Each row is a point on a landscape with many peaks, with its height.
A climber steps from a point to whichever of its 2 nearest points has the largest rise for the distance, and stops where none of them is higher. Distance is the straight distance between rows; heights are no part of it.
z_657: [132 128 111 149  96 146 128  92 151 106 124  67 166  72 146 139 163 141
  66 135 167  94  82 152]  (h 347)
z_11: [132 102  85 127  74  96  49 141 158 140 133 151 142 110 175 118 166 117
 140 187 110 100 124  87]  (h 42)
z_994: [107 154 133 132 146 136 170 114  95 107 172 208 165 118 111 101 134 119
 163 121 143 129 152 134]  (h 259)
z_982: [216  65 102 144 130  82 128 144 119 174 155 157 128 140 119 101 139 177
 179 153  87 130 135 118]  (h 518)
z_802: [102 109 138 171 148 144  99 142 156 195 163 124 170  84 172  63 167 133
 136 131  99 123 147 133]  (h 71)
z_970: [177 150  96  85 179 117 128 144 148 107  98 152  64 182 124 156 141 120
 140 147 115 132  89 111]  (h 209)
z_408: [ 68 153 165 151 106 156 131 150 129 142 137 142 165 136 103 140 110 115
 155 118 144 124 187 111]  (h 436)
z_761: [ 74 123  95 130 120 172 100 131 108 127 127 174 151 122 124 106 152  60
 132 145 116 139 166  71]  (h 439)
z_789: [157 127 153 102 109 178 132 163  75 106 136 107 104 109  85  90 175 144
 153 116  41 125 124 126]  (h 124)
z_960: [149 118 151 122 140 172 131 163 122 125 161 124 103 135 122  75 167 165
 165 108  57 125 112 178]  (h 107)
z_637: [144  64 121 149 112  86 168 143 115 127 146 189 125 160 142  73 127 143
 165  78 114 143 166 137]  (h 446)
z_546: [ 98 121 130 150 147 123  85 123 141 156  98  71 173 140 176 159 142 135
  89 139 191  91 101 101]  (h 298)
z_898: [125 156 121 139 153 120 201  93 116 124 136 207 136  94 110 147 121 163
 168 111 112 139 168 128]  (h 234)
z_222: [151  66  81 158 154 147 147  98 122 111  99 130 108 130 150 105  75  86
 108 113 143 151 123  87]  (h 525)
z_500: [113  73  94 162 167 124 155  81 114 149 123 151 166 120 181 114  66  79
 108 131 173 145 134  81]  (h 483)
z_931: [174  90 149 154 110  84 178 137 102 112 133 129  96 140 124 113  71 148
 104  78 167 157 126 171]  (h 92)
z_924: [163 122 171 121 178 136 121 169  82 150 108  81  65 152 112 110 104 118
 106 118  97 144 133 119]  (h 560)
z_164: [105 134  92 136  57  79 130  85 192 125 154 141 150  95 167 147 135 183
 126 111 131 100 102 166]  (h 527)
z_100: [148 173 132  59 137 114 127 123  97  56 130 123  99 108  65 170 114  81
 103 148 150 122 113 140]  (h 253)
z_7: [102 138 150 128 158 138 125 118 159 162 118  72 122 104 134 147 125 163
 133 136  95 124 115 145]  (h 410)
z_234: [128 158 119  62 111 179 121 131  75  63 133 162  81 141  60 131 176 112
 156 116  79 135 148  98]  (h 126)
z_204: [144  99 113 120 132 132  77 149  98 147 102 108  98 132 122 109 110  79
 126 168  89 160 136  76]  (h 564)
z_957: [116 118 160 111 101 123 117 169 110 119 114 160  65 152  75 130 103 118
 159  91 130 141 203  88]  (h 230)
z_875: [144  93 101 137 115 115 127  92 129 131 157 118 168  57 146 121 111 127
 112 135 116 145 103 120]  (h 539)
z_284: [134 149 181  80  99  94 123 130 122 125 186 115 135 120  74 128 129 156
 152 124 104 113 114 182]  (h 367)
z_758: [123 172 156 110 167 108 151 114 139 120 161 125 140 143 121 155 122 128
 109 137 180 120  97 175]  (h 325)
z_257: [129 141 158 130  73 134 136 152  87  85 112 147 125 164  36 141 100 100
 113 112 195 120 145 122]  (h 356)
z_99: [141 123 110 104 119 105 111 122 169 124 121 110  71 155 167 138 134 131
 125 116 110 168 103 147]  (h 233)
z_616: [156  81 137 144 122 122 143 115  92 137 183 113 151  88 110  87 105 145
 145 133  81 148 126 138]  (h 477)
z_672: [122  84 112 134 115  98  57 143 158 195 158 145 154  86 156  70 176 129
 147 173  65 119 137 104]  (h 57)
z_877: [149 117 158 102 164 137 116 157  67 153 144 124  87 137  87  94 113  77
 129 158  77 169 131 100]  (h 637)
z_250: [147 109 165 147 171 150 111 126  85 160  99  43 101 134 152 120  92  93
  66 120 136 153 110  96]  (h 496)
z_712: [153 112 126 161  88 165 160 126 133  86 121  78 138  92 121 115 132 164
 111 122 157 106 100 177]  (h 385)
z_648: [173 168 119  81 156 114 125 129 110  68  84 149  66 160  94 193 119  98
 113 150 165 124 112 109]  (h 232)
z_93: [167 124 136  72 123  92 123 130 122 125 163 147 111 118 102 113 143 139
 145 146  79 129 110 130]  (h 413)
z_707: [124 167  97 110 197 168 145 106 147 129  69  92  78 149 162 160 128 154
 127 137 144 136 102 123]  (h 428)
z_68: [127 137 121 156 135 131 148 126 139 145 126 151 121 115 130 146 114 183
 187 134 109 105 148 117]  (h 208)
z_583: [101 173 140 138 163 166 127 143 107 122 112 120 159 137 121 130 139  90
 109 175 170  92 124  86]  (h 361)
z_312: [130  94 149 146  67 114  86 155 131 107 133  95 167 156 127 107 122  98
 100 130 172 106 116 128]  (h 224)
z_321: [ 85  91 103 134 121  99 104  98 143 158 121 117 170 105 193 136  92 105
 102 120 166 134 149  96]  (h 540)
z_62: [139 155 188 153 164 176 115 165 118 160 113  46 109 107 127 141 114 154
 121 141  71 104 111 128]  (h 370)
z_795: [201  68 100  94 124  69 117 107 109 140 172 179 136 107  95 133 143 163
 179 163  56 136 111 109]  (h 463)
z_5: [113 108  97 129 110  86  92  91 175 142 148 145 166 105 174 130 119 121
 128 143 143 116 114 148]  (h 626)
z_590: [ 89 162 140 111 161 160 115 150 129 154 111 135 128 145 120 137 134  93
 143 143 117 137 165  81]  (h 398)
z_740: [117 130 103 111  91 120 136 115 131  87 146 185 147 120 110 124 108 112
 137 127 158 114 138 115]  (h 291)
z_786: [100 111 116 176 140 136 170  87 145 147 129 152 162  75 187  89 113 120
 118 100 139 136 153 151]  (h 47)
z_276: [212  90 147 155 138  62 135 166 138 142 133 152  84 173 132 124 101 166
 167 125 105 130 144 129]  (h 601)
z_948: [ 93 152 148 127 124 129 152  89 104 131 128  91 146  87 102 177  80 112
  79 114 159 142 126 137]  (h 276)
z_506: [126 107 102 140 169 160 146 118 122 111  77 111  81 145 150 153  91 121
 122 114 124 162 129 112]  (h 474)
z_447: [112 158 141  94 139  78 148  98 162 162 153 145  90 139 120 169  87 147
 131 119  96 165 128 157]  (h 491)
z_610: [ 69 168 154 105  92 144 116 152 113 112 164 164 161 148  85 131 151  98
 122  98 136 126 184 151]  (h 493)
z_944: [130  93 117 131 143  92  85 139 139 163 126 152 132 164 134  97 111 117
 154 159 114 146 144  95]  (h 492)
z_564: [121 120 143 147 136 142 135 132 175 157 158 158 146 111 145  83 174 156
 134 118  86 129 120 180]  (h 88)
z_617: [182 149 102 107 160 125 113 156 163 117  86 117  65 156 143 125 174 149
 152 177  71 104  94 129]  (h 186)
z_772: [132 137  99  87 165 107 130  97 177 121 149 143 104 145 190 131 171 129
 119 147 120 145  61 168]  (h 264)
z_908: [105 139 160  99  57 119 106 150  83 110 172 135 157 112  74 110 133 113
 156  98 111 108 188 133]  (h 567)
z_503: [147 143 143 117 128 152 163 183  75  72 121 153 100 179  66 113 144  76
 110 117 177 121 141 117]  (h 389)
z_499: [106 180 105 118 181 158 146  61 151 128  98 126 117 109 136 183 134 157
 140 160 140 112  86 112]  (h 394)
z_387: [105 156 129 140 122 102 128  76 195 142 125 110 122  97 156 166 124 193
 155 130 111 106 114 173]  (h 458)
z_43: [126 146 132  78  81 138 112 119  97  72 117  93 131 114  98 162 117  82
  70 139 165 139 110 108]  (h 275)
z_72: [164 118 146 140  84 167 144 131 104  79 151 122 148 122  96  72 160 147
 123 126 123 105 115 148]  (h 430)
z_136: [112 151 110 102 123 151 125 143 151  80 121 110 110 164 142 127 152 102
 108 117 139 141 110 166]  (h 206)
z_224: [103 178 129 160 148 180 222 117 114 127 106 161 132 109 115 147 112 147
 149 106 147 127 155 148]  (h 212)
z_686: [147 133 175 139  94 159 157 160  82 105 185 103 178 100  54 104 144 143
 139 124 133  98 141 158]  (h 482)
z_481: [ 88 110 121 173 118 140 178 115 170 146  95 126 130 127 166 123 102 171
 135  77 144 137 165 151]  (h 61)
z_498: [163  71 114 177 104  81 141  91 124 124 144 113 147 134 148 112  78 153
 114 108 172 124 112 150]  (h 112)
z_259: [128 136 118 111  90 120  56 165 160 145 101  97 124 150 162 134 166 115
 123 181  95  98 114 117]  (h 27)
z_309: [177 122 106 144 128 153 104 163 145 125 103 150 130 144 124 132 143 169
 184 158  86  89 145  92]  (h 185)
z_872: [114 118 173 110 101  85 108 159 150 167 127 138  78 163 105 136  92 135
 159  93  95 154 176 121]  (h 237)
z_49: [114 109 127 145  88 131 177 109 139 112 127 123 114 132 138 125 111 135
 111  67 145 162 145 190]  (h 75)
z_688: [ 90 164 131 112  79 121 136 122 111  84 119 157 168 123  88 163 112 103
 109 105 210 124 153 114]  (h 323)
z_254: [177  79 118 162 141  81  80 125 129 199 138 109 167  84 142 123 123 162
 140 191  84 120  99 110]  (h 31)
z_897: [ 66 134  87 120 173 164 100  94 116 155  84  83 125  99 178 146  98 115
  94 116 140 154 128  84]  (h 438)
z_121: [171 161 105 109 121 176 106 177 140 105  87  96  96 166 155  98 189 119
 132 154  72 102  75 153]  (h 164)
z_356: [121 130 131 154 145 169 135 139  95 112  96  76 106 148 139 125 123  71
  65 119 186 152  86  98]  (h 452)
z_22: [ 82 150 108 105  90 148 155 101 125  98  99  94 134 106 121 174 107  82
  78 114 202 157 134 114]  (h 296)
z_879: [129 108 102 122 178  64 110 114 152 211 168 190 153 120 150 125 169 138
 174 186  88 170 111 126]  (h 32)
z_431: [113 145 101 142 138 150 125 129 170 103 127 157 140 165 173 129 158 137
 126 141 166 114 115 149]  (h 181)
z_921: [ 99 120 169 106 125  84  90 141 131 182 149  93 108 113 107 132 105 106
 131 120  72 182 145 123]  (h 265)
z_609: [139  81 117 160 123  59 103 123 161 216 153 162 175  76 151 112 160 164
 163 166  74 139 135 128]  (h 44)
z_576: [149 176 144 129 143 171 104 181 136 114  56  44 104 156 154 128 159 102
 111 139 107  99  92 115]  (h 141)
z_185: [148  82 140 169 126 111 111 162 101 152 155 152 165 126 116  87 101 115
 167 138  94 125 154  96]  (h 431)
z_866: [ 86 138  91 122 129 182 119  84 139 123  80  69 114  82 166 180 128 132
  90 114 163 109 113 105]  (h 404)
z_700: [157 107 126 107 113 118 168 141  82 124 157 207 108 157 117 102 137 172
 184  72  57 157 178 150]  (h 393)
z_372: [112 153 147 147 137 148  83 132 138 137 137  64 183  97 164 132 161 135
  73 167 164  72  89 141]  (h 311)
z_198: [ 68 113 103 152 142 175 114 105 128 135 108 133 142 113 178 114 151  74
  87 131 136 156 138  97]  (h 478)
z_175: [ 87 159 104 134 180 170 115 125 121 144  68 110 175 164 170 171 139 104
  97 153 205  88 113  89]  (h 331)
z_81: [108 153 107 145 149 208 170 116 143 114  73  50 126 109 123 191 139 160
  94 102 163 114 118 140]  (h 372)
z_699: [113 125 117 101  63 125 120 138 110  91 108 142 113 133  67 172  91 136
 156 103 135 116 190  99]  (h 255)
z_706: [ 87 142 131 121  83 139 102 146 114 108 132  87 170 136 100 122 152  67
  64 135 190 122  94 120]  (h 251)
z_472: [167 101 116 190 152 104 155  94 161 130 124 119 150 133 184 133 100 201
 134 101 177 105 100 158]  (h 132)
z_529: [121 157 166 129 164  63 161  90 129 148 159 155 125 121  98 170  63 150
 141 114 147 148 148 129]  (h 554)
z_478: [129 164 106 132 137 125 157  91 150 105 113 131 145 123 128 180 104 147
 108 153 191 117  89 125]  (h 360)
z_556: [139 138  89 120 101 203 114 148 126  86 117 156 127 104 130 115 166 130
 158 143  97  81 134  92]  (h 161)
z_85: [133 130 121 166 166 117 135 129 168 144 119 136 156 174 172 151 146 179
 115 114 196  77 116 146]  (h 156)
z_641: [152  95 141 138 107  95 157 156 138 107 127 178 104 190 126 122 105 181
 172  86 136 116 156 151]  (h 509)
z_346: [149 155 127 100  95 197 115 160  63  74 102 128 129 125  75 103 167  96
 138 145  80  95 136  93]  (h 142)
z_904: [139 127 184  90 109  97 128 125 112 134 197 114 113 109  94  93 139 117
 121  87  79 170 127 197]  (h 329)
z_424: [111 167 136 109 196 106 134 109 170 136 131 138 121 187 150 130 161 101
  92 131 164 149  86 177]  (h 295)
z_173: [ 96 123 179 124 124 112  99 135 134 155 171 124 141 114 128  87 126  94
 113 100  95 159 153 160]  (h 294)
z_233: [112 128 136 141 142  26 163 107 135 169 153 191 141 133 145 125  70 127
 160 110 140 147 172 141]  (h 488)
z_589: [151 159 145 101 140  82 151 112 153 132 151 173  94 158  95 162 140 185
 173 112 114 126 124 160]  (h 435)
z_792: [115 128 146 152 114 174 157 160  97  80  87 113 107 164 105  98 155  69
  71 114 210 150 128 129]  (h 421)

For each start below, name the point where the climber stops.
z_481 -> z_222
z_99 -> z_222
z_259 -> z_22
z_872 -> z_276

Call two points neighbours if one is among the 2 nearest of the other. Go from one point of each pair to the other, from neighbour to neighbour, staying as high as possible. Name the lowest point that can't be avoided.
z_5, z_198 -> z_81
z_877, z_222 -> z_185
z_5, z_222 -> z_500
z_198, z_908 -> z_590
